Points on a hilly landscape, in no order, each with its height.
From any point a ball rolls to the lowest of the 2 points nearest to it. It stops when none of these is lower. Distance is the straight distance between rows; heights are no part of it.
Somen: [-3.15  1.69  0.43  2.01 -0.68 -0.35 -0.57 -1.35 -2.92  0.23  0.18  0.35
 -1.83  1.35 -2.46 -2.60 -0.47 -1.12  0.85 -1.65 -0.14  0.57]  height 678
Tabos: [ 0.28  1.16 -1.29 -1.47 -1.18 -1.53  0.47 -0.75  1.82 -2.40 -0.40 -0.50
  0.37 -0.91 -1.11  0.36  1.25  1.07 -1.49 -0.71 -0.75 -0.72]  height 694
kifa: [-1.26 -3.20  0.44 -1.85 -2.28 -0.08 -1.82  2.09  1.19 -2.28  2.21  0.47
  3.13  2.26 -0.21  1.92 -1.04 -2.02  1.54 -0.50  0.10 -1.60]  height 621
Dazu: [ 2.49  1.70 -3.32 -0.44 -2.10 -2.29 -1.27 -1.14 -2.28 -1.87 -1.40  0.80
 -0.92 -1.12  0.22 -2.14 -0.37 -1.97 -3.37 -0.21  0.09  1.92]  height 504
risut: [-1.23  0.23 -1.82  0.07  2.35  2.21 -1.90 -1.01  1.26 -3.24  0.08 -1.51
  2.83  0.34 -1.59  0.52  0.31  0.59  2.24 -0.26 -2.94 -1.36]  height 380
bas: [-1.92 -3.25 -0.39 -2.09 -1.91 -2.52  0.73  0.04  2.71 -2.02  3.05 -0.59
  1.85  1.35 -1.18  1.98  0.15 -0.22  0.66 -0.72  0.70 -2.28]  height 610
nena: [ 2.18 -0.82  1.99 -1.67  3.98  2.18  2.18 -0.75 -2.37 -0.32 -0.25  4.03
 -2.31  1.57  0.31 -0.88 -0.63 -2.20 -1.15  3.23 -0.37  1.43]  height 174
zis: [-0.14  0.22  0.99  2.32 -2.29 -0.15  0.33  3.25  1.74  1.40 -2.26 -2.33
  2.71 -2.71  0.67  0.53  0.37  1.34 -0.63 -1.09  0.13 -0.20]  height 647
Kozo: [ 0.70 -2.64 -2.22 -0.41 -2.26 -1.81  0.54 -1.87 -2.26  4.04  1.33 -1.05
 -4.51 -0.75  1.31 -1.00 -0.06  1.85 -0.71 -1.44  2.72  1.88]  height 402
laba: [ 0.19  0.49  1.64  0.09  0.30  0.27  2.80  0.45  0.45  4.07 -1.39 -2.86
 -1.39 -3.08  2.02  1.55 -0.60  4.20  0.49 -0.47  0.10 -1.11]  height 671
tuvob: [ 3.85  1.25 -0.93  0.09  0.18  0.86 -1.08 -1.48 -2.01  4.72 -1.46  1.44
 -3.40 -1.52  0.73 -1.75 -0.05  1.93 -0.32  2.76  1.35  4.92]  height 749
tada: [-0.33 -3.16 -0.52  1.43 -3.82 -3.28 -1.50  1.72  2.28  1.96  2.29 -1.59
  1.28  0.27  0.95  0.50  1.60 -0.76  0.11 -2.14  3.58  0.09]  height 524
zibos: [-0.35 -1.16 -0.10 -1.61  3.35  0.54  1.76  1.23 -1.46  1.71 -1.56  0.05
  0.95  0.29  3.28  1.02 -2.74  0.23 -0.42 -0.21 -0.91 -1.85]  height 246
tufis: [-1.46  1.28 -1.16  2.07  0.75 -2.34 -0.72 -1.01  3.30  1.49  0.94 -1.98
  0.86 -0.66 -2.22 -0.16  3.48  3.55  0.90 -1.17  0.17  0.33]  height 597
Rek: [-1.21 -1.41  1.81 -0.24 -1.36  0.65  3.12  1.78 -2.48  0.94 -0.92 -0.05
 -1.38  0.07  1.77  0.14 -2.45 -0.74  0.23 -0.94 -0.21 -2.10]  height 229
vokad: [ 0.79  0.60 -2.17 -1.55 -0.23 -0.57 -0.55 -1.21 -3.18 -2.35 -1.41  1.48
 -1.34  0.19  1.37 -1.98 -1.62 -3.65 -2.85  0.05 -0.59  0.83]  height 529
kisi: [-2.46  0.04 -0.84 -0.41  0.66 -0.11  0.30 -1.90 -2.48 -0.75  1.01  1.06
 -2.13  2.56 -1.36 -2.14 -0.74 -2.71  0.00 -0.38 -0.82 -0.47]  height 704
lusik: [-2.14 -0.45 -2.94  2.57  0.69 -2.38 -2.35  0.30  0.12  4.12 -0.92 -3.46
  0.54 -0.73  1.35 -1.30  0.78  0.77 -0.45 -2.49  1.03  1.55]  height 316
disu: [ 1.86  0.10 -0.45 -0.24 -4.67 -1.27  0.33  0.94 -0.71 -3.04 -0.44  1.71
 -0.21 -0.55 -1.42 -0.48  0.24 -0.89 -2.59  0.07  0.25  0.40]  height 245
zope: [-0.91 -1.45  2.00  0.44 -3.00 -0.91  2.73  1.33  1.35  0.19  0.59 -1.16
 -0.33 -0.73 -0.49  0.90  0.58  1.87  0.87 -0.73  0.92 -1.48]  height 456
Piga: [-2.87 -1.96  0.06  0.51  0.32 -0.03  0.43  0.67  0.36  0.54  0.79 -0.08
  1.05  1.61 -0.11 -0.34 -1.29 -1.12  1.47 -0.59 -0.09 -1.25]  height 314
moreb: [ 0.15  0.34  0.06  1.36 -1.47  0.45 -0.03  0.64 -2.91  2.99 -1.46  0.58
 -2.89  0.73  1.73 -1.98 -1.65 -1.48  0.09 -0.92  1.23  2.09]  height 360
Vud: [-0.97 -1.82  1.23  0.95 -4.30  0.70  0.75  2.01 -2.09  3.40 -1.63 -1.06
 -2.14 -1.23  2.44 -0.97 -1.84 -1.20 -0.45 -2.00  1.27  0.61]  height 298
bur: [ 0.47 -1.17  0.83 -1.41 -0.92 -0.08  3.81 -3.01 -2.66  0.11  1.53  0.91
 -3.25 -0.03 -1.24 -0.85 -0.62 -0.08 -1.47  1.87  0.92  0.50]  height 284
Lofup: [-0.73 -2.18  0.58  1.11 -4.83 -2.06 -1.12  1.87  2.72 -1.15  2.04 -0.12
  1.01  1.21 -1.80  0.41  2.04 -0.76  0.52 -1.35  1.53  0.28]  height 496
tizo: [-2.60 -0.49  0.68  1.88  2.27  3.65 -2.15  2.37 -2.24 -1.43 -1.30 -0.43
  2.55  0.30 -0.47 -0.78 -1.05 -1.70  2.73 -1.50 -3.24 -1.21]  height 506
lila: [ 1.62 -1.73 -2.21 -1.87  0.95 -1.97 -0.26  0.23  1.07  3.30  0.42 -0.52
  0.55  1.04  4.13  1.47 -1.14 -0.04 -1.31  0.32  2.35  0.92]  height 494
vomeb: [ 3.80  0.91 -1.00 -1.37 -0.33  1.40 -5.03  0.12  1.78 -2.69  0.53  1.21
  3.49  0.86  1.04  2.32  1.18 -2.30  0.77  0.30 -0.60 -0.48]  height 337
bula: [-0.80  0.62 -2.37  2.15  2.28  2.98 -3.07  1.12  0.37 -2.43 -0.88 -2.17
  4.40 -2.76 -0.81  1.13 -0.36  1.37  1.28 -1.11 -2.64 -1.22]  height 367
Fop: [-3.65  3.07  2.34  0.58  1.73  0.52  0.34 -0.33  0.99 -1.92  0.30 -1.37
  0.28  0.32 -4.34 -0.09  1.32  2.48  2.32  0.49 -1.29 -1.83]  height 722
Robi: [ 2.08 -0.51 -3.66 -0.16 -1.01  0.65 -5.21  1.05  0.06 -2.13 -0.23  0.34
  3.73  0.03  2.86  0.36 -1.04 -3.91  0.98 -1.99 -0.23  0.13]  height 636
tezon: [ 0.65 -2.22  0.86 -1.11  0.65  0.31 -0.80  1.30 -0.13  0.88  0.66  3.19
  0.07  3.48  2.74  0.19 -1.59 -3.43  0.88  0.86  1.39  0.35]  height 739
Sona: [-2.21 -2.16 -0.43  1.27 -1.58 -1.46  0.63 -0.25 -0.53  1.79  1.90  0.71
 -1.59  2.68  0.27 -2.03 -0.27 -1.69  1.28 -0.32  1.78  0.35]  height 376
Lelam: [ 3.84  1.07  0.81  1.27 -0.94  1.27 -0.56 -1.01  0.06  2.70 -0.21  2.23
 -2.74 -1.81 -0.61 -1.31  2.01  2.96  0.23  3.33  1.27  3.49]  height 741
dovo: [ 1.45 -1.93  0.59 -3.86  0.10 -1.23  2.52 -0.25  2.78 -1.77  2.10  0.23
  0.87  0.69  1.12  2.89 -0.39  0.11 -0.76  0.78  1.03 -2.48]  height 451
rekoz: [ 1.26  0.68 -0.26  2.55 -1.28  0.02 -2.48  0.96  1.72  3.34 -0.71  0.80
 -0.95  0.68  1.58 -2.37  1.31 -0.53  0.42  0.20  2.13  3.62]  height 545
Mub: [ 0.31 -2.08  2.02 -0.18 -2.93  0.17  1.26  3.75 -0.31  0.23 -1.55  0.46
  0.54  0.27  2.39  0.63 -1.74 -2.08 -0.16 -0.98  0.68 -0.33]  height 181
feza: [-0.05  5.08  2.16  3.40  0.97  1.20 -0.63  0.24  0.39  1.87 -2.37 -0.24
 -0.91 -1.44 -1.36 -0.95  1.74  2.34  0.95 -0.20 -0.77  1.18]  height 637
mazer: [ 2.41 -0.89  1.28 -0.16 -2.04  0.15  1.07  1.85  0.99  1.70 -1.12  0.91
 -0.54 -0.41  2.26  1.23  0.01  0.22 -0.38  0.17  0.94  0.48]  height 139
ladap: [-1.89  3.93  0.92  0.84  2.12 -1.10  0.98 -1.47  0.25  1.40 -1.17 -2.71
  0.01 -1.96 -1.27  0.18  0.34  3.57  0.41 -1.12 -0.81 -1.39]  height 634
zorev: [ 0.26 -1.38 -0.44 -1.26 -1.46 -0.73  2.75 -2.28 -1.22  3.19  1.06 -1.04
 -4.81 -1.28  0.75  0.68 -0.23  3.39 -1.32 -0.47  1.71 -0.05]  height 349
zudib: [-0.55 -1.17 -2.70 -1.28  5.17  1.64 -1.81 -1.87  0.06  0.20  0.57 -0.16
  2.02  0.98  2.07  0.25 -1.31 -0.30  1.52  0.41 -1.76 -0.72]  height 588
Fir: [ 0.13 -1.21 -0.39 -1.52  1.11 -1.40  2.43 -3.67 -1.95 -1.46  2.85  0.79
 -2.50 -0.08 -2.43 -2.35 -1.08 -1.85 -2.20  2.54  0.06  1.47]  height 230
buk: [ 0.97 -0.55  1.78  2.72 -3.27  0.97 -1.98  2.87  1.99  1.89 -1.08  0.64
  0.72  0.00  0.86 -1.20  1.43 -2.15  0.37 -0.29  1.94  1.75]  height 565
fakaz: [-2.31  1.70 -0.30  0.32  0.81 -0.12  0.01 -2.73  1.40 -2.38  1.66  0.16
 -1.14  1.40 -4.66 -1.80  1.98  0.39  0.54  0.71 -0.97  0.70]  height 315
sare: [ 3.49  0.89  0.94 -0.90 -0.56  0.26  2.21 -0.08  0.95 -0.73 -0.85  1.44
 -1.51 -0.83  0.49  1.24  0.85  1.25 -1.93  2.17  0.55  0.59]  height 93
gapa: [ 0.37 -0.58 -0.84  2.26  0.93  2.50 -4.05  3.28  2.35 -1.47 -0.66 -0.74
  5.52 -1.83  0.45  1.69 -0.07 -0.07  1.41 -0.82 -1.26  0.02]  height 358
riki: [ 1.59 -2.19  1.51 -1.49 -2.53 -1.11  3.58 -0.21  1.97 -0.63  1.70 -0.05
 -1.26  0.47 -0.02  2.08  0.52  1.99 -0.13  0.86  2.02 -1.27]  height 433
totez: [ 0.04 -0.26  3.71 -1.02 -0.92  1.24  4.59 -0.05 -2.86  0.15 -0.38  0.51
 -3.17 -0.40  0.07  0.60 -1.85  0.35 -0.19  0.51 -0.17 -2.05]  height 268
tof: [ 0.43 -0.16 -1.08  0.02  0.58 -0.16 -0.46  2.90 -0.60  0.80 -3.02 -1.32
  3.06 -2.30  3.56  1.34 -2.21  0.40 -1.25 -1.07 -0.95 -0.69]  height 620
Milim: [-1.80 -0.92  1.14  0.70  0.83  0.84 -2.06  2.20  4.02 -2.07  2.58 -0.61
  4.37  0.29 -2.69  2.28  1.59  1.77  2.53  1.55 -0.49 -0.94]  height 404
malep: [-0.44 -0.17  0.68  1.85 -5.89 -0.41  1.05  0.51 -3.00  1.20 -0.40 -0.94
 -2.88 -1.48  0.19 -1.43 -1.01 -0.72 -0.97 -2.20  1.20  0.32]  height 350
Meziv: [ 0.34  2.32 -2.12 -3.14  3.47  1.13  0.33 -3.23 -0.71 -3.16 -0.43 -1.21
 -0.55 -1.14  0.02 -0.26 -0.65 -1.25 -2.11 -0.26 -3.46 -1.52]  height 715
bogu: [ 0.64  1.73 -1.03  2.17 -4.81 -1.18 -1.20  1.55 -0.59 -0.26 -2.34 -0.72
 -0.39 -1.52 -0.26 -1.38  0.73 -0.38 -1.78 -1.91  0.49  1.57]  height 444
buzi: [-0.23 -1.52 -1.18  0.95 -2.07 -1.41 -0.74  2.90  0.67  1.95 -2.19 -3.03
  2.74 -2.46  2.38  0.46 -0.77  0.02 -1.70 -1.93  1.46  0.16]  height 633
muda: [-3.42  0.03  0.03  0.20  0.38  1.94 -2.09  0.74 -2.51 -4.03 -0.35 -1.23
  1.06  0.78 -2.24 -0.59 -1.20 -1.89  1.73 -1.93 -3.74 -2.09]  height 517
lig: [-0.73  1.42  0.95 -0.49  1.75  0.73  1.59  2.45 -0.50 -0.73 -1.98 -1.09
  1.54 -1.70  0.11  1.39 -0.91  1.17  0.49 -0.51 -1.71 -2.57]  height 703
rino: [ 1.30 -1.46  0.41 -3.47  3.40  2.97 -1.03 -0.85  0.92 -2.90  0.85  1.50
  1.40  1.94  1.26  1.95 -0.54 -2.11  1.17  1.40 -1.95 -1.61]  height 476
zut: [-2.43  2.44 -2.41  0.93  3.93 -1.22 -0.63 -1.77 -0.76  2.74 -1.10 -2.90
  1.36 -2.02  0.22 -0.08 -0.68  2.89  0.01 -1.65 -1.03 -0.75]  height 615
pefu: [ 1.44  2.41  0.31 -1.39  4.40  1.54  0.63 -0.61 -1.56  0.25 -2.46  1.91
 -1.59  0.12  1.36 -0.17 -0.16 -0.43 -1.44  1.45 -1.93  0.66]  height 142
bemed: [-0.92  0.14  2.65  1.10  1.60  2.34 -0.74  3.59  2.47 -1.70 -0.43 -0.07
  2.94 -0.21 -1.83  1.09  0.98  1.21  2.57  1.19 -1.28 -0.88]  height 416
vemi: [-1.09  0.16  3.25  0.37  0.18  2.09  1.57  1.67 -3.38 -1.56 -0.69  2.31
 -1.84  1.53 -0.81 -0.71 -0.92 -2.44  0.73  0.23 -0.97 -0.54]  height 721
ronu: [ 1.09 -1.90 -1.02  1.15 -3.40 -2.95  0.00 -0.58  2.03  1.31  1.63 -0.52
 -1.19  0.00  0.09  0.69  2.24  1.27 -0.76 -1.42  2.66  0.65]  height 551
fipi: [-0.45  1.37 -3.95  1.21  0.76 -3.59 -2.01 -0.95  1.23  2.46 -0.63 -3.73
  0.22 -1.57  0.23 -0.47  1.91  2.48 -1.11 -2.27 -0.14  1.04]  height 234
suba: [-2.37  1.01 -1.13 -2.38  2.54 -0.34  1.78 -4.10 -2.77 -1.21  1.35 -0.89
 -2.10  0.48 -1.00 -1.40 -1.66 -1.39 -1.80 -1.00 -1.33 -1.25]  height 729
mer: [ 3.11 -0.53 -1.48 -0.43 -4.53 -2.35 -1.61  1.07 -0.06 -1.21  0.06  2.12
 -0.17  0.30  1.30  0.23  0.19 -1.87 -2.05 -0.15  2.50  1.64]  height 206
kidu: [ 1.14  1.36  4.01  0.66 -0.48  2.93  2.76  2.15  0.31  2.63 -1.73 -1.31
 -1.74 -3.19  1.36  1.27  0.10  3.02  1.42  0.70  0.26 -1.08]  height 684
gefor: [-0.73  3.61  0.11  2.86 -1.38 -0.95 -0.69  0.45  2.53  0.11 -0.96 -2.01
  0.73 -1.95 -2.47 -0.59  3.14  2.84 -0.05 -1.41 -0.52  0.19]  height 617
dapu: [-0.05  2.26 -1.45  0.70  2.54  0.53 -2.05 -0.79  1.60 -0.16 -1.27  1.09
  0.56  0.68  0.22 -0.75  0.69 -0.12  0.55  0.47 -1.39  0.93]  height 660
Rike: [ 2.98  2.05  0.55  0.48  2.09  0.96 -0.54 -1.45  1.14 -0.34 -0.50  3.45
 -0.83  1.23 -1.25 -0.69  1.61 -0.88 -0.55  3.48  0.29  2.94]  height 219
Sesol: [-0.86  2.29  3.06  1.00  0.65  2.05  2.38  0.68 -0.15  0.68 -0.74  0.72
 -1.40  0.68 -1.61  0.13  1.15  1.76  1.93  1.13 -0.83 -0.70]  height 723
tiku: [-1.55  1.66 -0.83 -1.31 -0.07 -2.17  2.19 -3.29 -3.31  0.01 -0.62 -1.29
 -2.47 -0.61 -0.63 -0.35 -1.47  0.34 -2.59 -1.56 -0.63 -1.30]  height 751
gedo: [ 1.09  0.88  0.25  0.56  1.72  0.85  0.62 -2.91 -2.16  4.00  0.25  1.68
 -4.09  0.44 -0.34 -2.06 -0.03  1.78  0.10  3.08  0.70  3.33]  height 761
guti: [ 0.67 -0.45  2.22 -0.85 -1.21  1.50  3.21 -1.14 -2.41  3.32 -0.01  0.23
 -4.37 -1.56  0.91  0.62 -1.59  2.52 -0.23  0.56  0.82 -0.21]  height 305
fik: [ 0.01  3.77  0.69  2.60  1.50  1.37 -2.01  0.92  2.82  1.10 -1.97  0.79
  1.30  0.00 -1.13 -1.05  2.80  1.30  1.57  0.56 -1.26  1.69]  height 648
Lis: [-2.19 -3.23 -0.41 -1.46  1.69 -0.35  1.70  0.81 -1.35  0.44  0.49 -0.16
  1.67  1.40  2.08  1.10 -2.99 -1.28  0.86 -0.11 -0.29 -2.08]  height 278
rusov: [ 3.74  0.00 -3.21 -3.25 -0.40 -0.44 -3.15 -1.31  1.53 -3.15  0.22 -0.35
  2.63 -0.27  2.25  2.19  0.57 -1.98 -1.16 -0.91 -0.67 -1.15]  height 320
dek: [-1.58  0.10 -3.48 -0.40  5.06  0.52 -1.05 -1.43 -0.65  1.65 -0.64 -2.02
  2.64 -1.16  2.20  0.41 -1.95  1.35  0.12 -0.58 -1.79 -1.21]  height 599
deva: [-1.64  2.97  2.42 -1.08  3.94  1.42  1.90  0.08  0.80 -1.98 -0.23 -1.29
  0.26 -0.68 -2.01  0.79  0.55  2.52  1.83  1.56 -1.48 -2.86]  height 714
Zav: [-2.13  4.22  1.21  2.58  0.88  0.33 -0.41 -2.19 -1.02  0.45 -0.74  0.05
 -1.99 -0.12 -3.24 -2.00  0.86  0.88  0.84 -0.69 -0.76  0.72]  height 656
kuga: [ 1.12  1.26  1.82 -1.48  3.44  1.42  1.53 -1.94 -2.96 -2.13 -0.21  2.53
 -2.05 -0.11 -1.66 -1.97 -0.45 -2.52 -1.38  2.57 -2.19  1.68]  height 214
Vasa: [ 1.59  1.70  2.70  1.81 -0.08  2.16  1.42 -1.30  0.24  1.71 -0.23  1.49
 -2.71 -0.90 -1.30 -1.03  1.81  2.80  0.53  2.53  0.46  1.45]  height 733
bebo: [-0.52 -1.91  1.28 -1.44  4.50  3.43 -0.38  1.34 -0.49 -1.56 -0.46  1.16
  1.98  1.79  0.91  0.85 -0.97 -1.28  2.17  0.77 -2.27 -1.69]  height 486
dusep: [ 0.06 -0.47 -2.32 -2.19  1.90  1.07 -1.38 -1.36 -1.07 -1.66 -0.24  1.13
 -0.16  1.75  1.86 -0.94 -1.08 -3.05 -0.84 -0.01 -1.51 -0.70]  height 554
domo: [ 0.81  0.59 -1.40  1.46 -0.53 -2.57 -0.66 -2.29  2.29  1.49  1.26 -0.41
 -1.29  0.24 -0.99 -0.37  3.52  3.03 -0.20  0.18  1.64  1.39]  height 575
namu: [-0.44 -2.73 -1.61 -0.17  1.41 -1.52 -0.30  1.27  1.52  3.66  1.56 -1.49
  2.55  0.32  2.67  1.37 -0.82  0.68  0.29 -0.52  2.14  0.18]  height 472
nufi: [ 2.85  1.14 -2.65  1.82 -4.55 -2.14 -1.16 -0.76 -2.19  0.07 -1.20 -0.29
 -2.12 -2.31 -0.15 -2.13  0.99  0.43 -2.36 -0.35  1.15  3.36]  height 475
tamib: [ 0.33 -2.06  2.77  0.27 -1.46  1.34  0.98  2.10 -1.49 -0.18 -0.01  3.48
 -1.64  3.22  1.01 -0.93 -1.11 -3.71  1.22  0.63  0.99  0.62]  height 730
vaf: [-0.78  1.90 -0.49  0.64 -0.74 -1.22  0.39 -3.80 -5.06  1.71 -1.04 -0.78
 -3.63 -0.88 -1.36 -1.38 -1.68  0.14 -1.61 -1.62  0.49  1.38]  height 728
nuga: [ 0.91 -0.87 -2.44 -1.54  0.17 -2.51  0.89 -3.53 -0.09 -1.04  2.56  0.12
 -1.64  0.98 -0.88 -1.67  0.43 -1.17 -2.47  0.90  0.89  1.45]  height 147
faso: [-0.44  0.16 -2.29  0.58  2.53  0.89 -2.64  0.98 -0.84  0.53 -2.15 -0.44
  2.36 -0.72  2.42 -0.52 -2.08 -0.83 -0.03 -1.35 -2.12 -0.27]  height 611
voko: [ 1.18 -1.47  0.33  1.77 -5.33 -1.12 -1.33  2.53  2.27  1.58 -0.83 -1.35
  0.47 -1.49  1.41 -0.27  1.59 -1.12 -0.48 -1.30  2.56  1.45]  height 552
pali: [-1.95  1.02  1.67  2.49 -2.56  0.34  0.01  0.27 -2.98 -1.86  0.36  1.68
 -1.93  2.18 -3.78 -2.83 -0.14 -2.15  0.59  0.10 -0.43  1.00]  height 699
Nevib: [ 4.08  0.90  2.53 -1.16  1.86  1.62  2.65 -0.93 -1.52 -0.21 -0.93  3.24
 -2.38 -1.06  0.05  0.04  0.22  0.57 -1.26  4.01 -0.09  1.89]  height 133
sazi: [ 0.14 -1.40 -0.56 -0.22 -0.77  0.69 -2.88  2.25 -0.05 -1.84 -0.19  1.11
  2.93  1.30  1.66  0.67 -0.74 -3.09  1.20 -0.88 -0.74 -0.61]  height 629
fuzaf: [ 2.15 -1.08  0.41 -3.67  2.51  0.55  0.17 -0.22  2.60 -0.86  1.36  1.79
  1.76  1.58  1.89  2.70 -0.40 -0.91 -0.51  1.66 -0.29 -1.49]  height 464
sebut: [ 2.25 -3.02  2.65 -0.59 -2.71 -0.46  0.49  2.10  2.12  1.89  1.37  1.55
  0.71  1.61  2.39  2.05 -0.41 -1.27  0.85  0.87  2.69 -0.03]  height 175
rufu: [-2.55 -2.24 -2.41 -0.77  0.26 -2.77  0.35 -1.46  1.70 -0.99  2.35 -1.58
  1.67  0.51 -0.65  0.96  0.45  0.97  0.19 -1.46 -0.25 -1.54]  height 592
reva: [ 0.86  1.43  2.81  0.50  3.46  1.62  2.20  2.19  0.61  1.95 -2.27 -0.97
  1.07 -1.70  1.44  1.56  0.02  2.73  0.63  1.03 -0.75 -0.99]  height 695
bova: [ 1.67 -1.75 -2.52 -3.19  0.76 -2.84 -0.28 -2.46  1.50 -0.16  2.90  0.82
 -0.56  1.86  1.63  0.83 -0.09 -0.89 -2.04  1.04  2.74  0.62]  height 238
Tuv: [ 1.58  1.63 -0.62 -3.00  0.91  0.06  1.22 -0.93  0.62 -3.63 -1.04 -0.02
 -0.09 -1.26  0.07  1.31 -0.05 -0.23 -2.23  0.21 -1.87 -1.32]  height 705
fesu: [-0.36  1.68  1.20 -0.85  4.73  1.08  1.47 -0.30 -1.82  2.94 -2.37  0.29
 -1.31  0.62  2.39  0.53 -0.92  0.92 -0.05  0.87 -1.22 -0.21]  height 194
Radi: [ 1.76 -0.31  0.60 -0.52 -0.24 -0.03 -0.51 -0.83  1.44 -1.16  2.03  3.15
 -0.49  2.40 -1.28 -0.33  0.80 -1.64 -0.16  1.93  1.79  1.55]  height 209
Nokep: [-3.79  1.38 -0.10 -0.77 -1.42 -0.40  0.19 -0.26 -0.65 -3.94  0.21 -1.54
  0.18  0.32 -3.22 -0.47 -0.39 -0.34  0.80 -1.29 -1.84 -2.21]  height 536
Pafeb: [ 0.55 -2.93 -0.28  0.40 -2.11 -1.47  1.68 -1.95 -1.43  1.12  2.47  1.59
 -2.71  1.48 -0.13 -1.47  0.25 -0.69 -0.39  1.38  2.37  1.22]  height 336
zoval: [ 0.48 -0.88 -0.54 -0.21  2.99  2.51 -3.45 -0.21  3.00 -2.10  1.87 -0.57
  4.47  0.96 -1.26  2.08  0.76  0.71  2.69  0.98 -1.45 -0.45]  height 393
nebog: [-2.41 -2.87  0.10  2.26  0.34 -0.70 -0.05  1.94  2.39  2.83  1.54 -1.87
  2.79 -0.33  0.12  0.86  0.05  1.14  0.96 -0.62  1.88 -0.28]  height 447
bir: [ 2.33  0.31 -2.59 -2.89 -0.78 -2.04 -2.21 -1.68  1.29 -1.78  1.40  1.37
  0.75  0.90  1.57  0.55  0.27 -2.06 -2.25 -0.02  0.75  0.68]  height 290
barav: [-3.39 -2.88 -1.72  2.89  0.35 -2.18 -0.24  0.69 -0.27  4.56  1.02 -3.25
  0.59 -0.47  0.30 -0.78  0.21  0.98  0.43 -1.96  2.13  0.27]  height 392
fas: [-2.16 -1.59  1.07  1.46  3.91  3.21 -0.71  3.27 -1.36  0.31 -0.98  0.97
  3.18  0.06  1.02 -0.12 -1.46 -0.84  2.12  0.01 -1.38 -1.05]  height 497
bor: [-0.63  1.94  1.92  0.98 -0.48 -0.51  2.64 -1.02  0.47  2.05 -0.34 -3.61
 -1.63 -3.27 -0.58  1.27  0.55  4.90  0.81 -1.38  1.13 -1.82]  height 655
ner: [ 1.87 -0.04 -0.34 -0.11 -3.48 -1.17 -2.55  0.93  0.69 -1.89  1.40  3.13
  0.58  1.93 -0.94  0.05  0.74 -2.95 -0.18  0.76  2.19  1.35]  height 166
tor: [ 0.72 -0.46 -1.07 -1.35 -0.99 -1.37 -1.07  0.57  3.39 -1.94  0.74 -0.32
  3.75 -0.63  0.27  2.09  0.63  0.99 -0.17 -0.49  0.03 -1.43]  height 706
begu: [ 1.30  0.02 -0.36  0.33 -1.15  2.24 -5.83  2.37  2.19 -3.17 -0.16  0.06
  4.65  0.52 -0.72  2.24  1.19 -1.30  2.33 -0.18 -1.40 -0.05]  height 348
vulir: [ 0.11  1.34 -1.03  1.54 -1.78 -0.59 -1.05  1.62 -0.57  1.66 -2.01 -0.78
 -0.12  0.13  1.87 -1.33 -0.67 -1.49 -0.84 -1.97  0.05  1.18]  height 407
niduk: [-0.36  2.62 -0.12 -0.06  1.83  0.62 -0.31 -2.50 -1.02 -2.11  0.48  1.63
 -1.31  0.25 -3.59 -2.24  0.80 -1.37 -1.06  1.48 -1.65  1.72]  height 259
fato: [ 0.51 -0.81 -0.37  1.49 -5.89 -2.01  1.48 -0.72 -2.47 -1.70  0.59  0.22
 -2.14 -1.58 -2.20 -1.72  0.16  0.01 -1.47 -0.72  1.07  0.67]  height 293
fup: [ 2.15  2.02  1.12 -1.35  4.64  2.52 -0.72 -0.90  0.92 -1.55 -0.81  3.61
 -0.47  0.91  0.11 -0.25  1.28 -0.69 -0.22  2.44 -1.49  1.27]  height 185
Mep: [-1.58  0.65 -0.64  0.86  0.60 -1.37  0.87 -2.46 -2.01  3.56  0.26 -1.18
 -2.81  0.63  0.14 -1.59 -0.65  0.96 -0.12 -1.30  0.88  0.54]  height 700
diz: [ 0.64 -0.23  2.73 -1.45 -0.35  0.93  1.07  3.25  2.57 -3.10 -0.43  0.80
  2.39  0.03 -0.38  3.00  0.69  0.42  0.85  0.99 -0.96 -1.82]  height 428
dor: [ 1.28 -0.03 -1.34  0.03  0.52 -0.76 -2.60  1.34  1.02  3.42 -0.63  0.06
  0.24  1.10  3.44 -0.30 -0.10 -0.88  0.52  0.07  2.58  2.89]  height 521
gufig: [-3.85  0.21 -0.51 -0.25  0.25 -2.06  0.97 -1.75 -0.29 -1.09  1.28 -2.46
  0.21  0.06 -2.91  0.28  0.38  0.95  0.47 -1.73 -0.87 -2.37]  height 563
ler: [ 0.53 -1.17  0.89 -1.19 -3.29 -1.28  3.58 -1.30  0.52 -2.53  2.02 -0.18
 -1.91 -0.75 -2.47  0.47  1.06  1.23 -1.25  1.23  0.91 -0.67]  height 412
bomid: [-1.51  0.11 -0.31 -0.06 -2.15 -1.85  1.01 -1.93  1.01 -3.11  2.77 -0.31
 -1.25  0.45 -4.89 -0.76  2.34  0.65 -0.87  0.60  0.37  0.40]  height 369
Daba: [ 0.14 -1.58  2.71  1.08 -4.26  0.04  1.18  2.23  2.06 -0.70  0.79  0.78
 -0.03  1.25 -1.30  0.83  0.79 -0.21  1.14 -0.12  1.37  0.02]  height 477
nusoz: [-0.88 -1.49 -1.90 -2.11  4.54  2.67 -0.99 -2.92 -1.49 -2.00  1.03 -0.26
  0.73  2.10  1.08 -0.98 -1.77 -3.12  1.32  0.17 -2.96 -1.58]  height 574
noruv: [-1.49  1.69  4.03  1.77 -0.30  1.81  1.65  0.09 -2.43 -1.27 -0.25  1.55
 -2.55  0.83 -3.53 -1.42 -0.22 -0.19  1.31  1.05 -0.62  0.15]  height 712
rol: [-1.59  0.53  1.69 -0.72  3.51  2.29  1.18  2.02 -0.07 -3.14 -0.69 -1.87
  2.90 -1.90 -1.12  2.02 -0.56  2.73  1.51  0.88 -2.01 -3.94]  height 708
Zano: [-0.46 -2.41 -1.36 -0.32 -0.51 -1.64  0.85  2.15  1.95 -0.60  0.86 -1.94
  4.41 -1.71  0.84  2.81 -1.13  1.69 -0.77 -0.87  0.58 -2.24]  height 711
vigop: [-0.24  1.50 -1.23  0.06  0.83 -0.94  0.18 -1.66  0.23  1.23 -0.77  0.27
 -1.51  0.67  0.42 -0.85  0.37  0.73 -0.46  0.13 -0.64  0.95]  height 674

Where does a ball stop that starts at each point below?
sazi: sare
fuzaf: sare
Daba: sare
diz: nuga
buk: fipi
reva: Vud
buzi: Vud
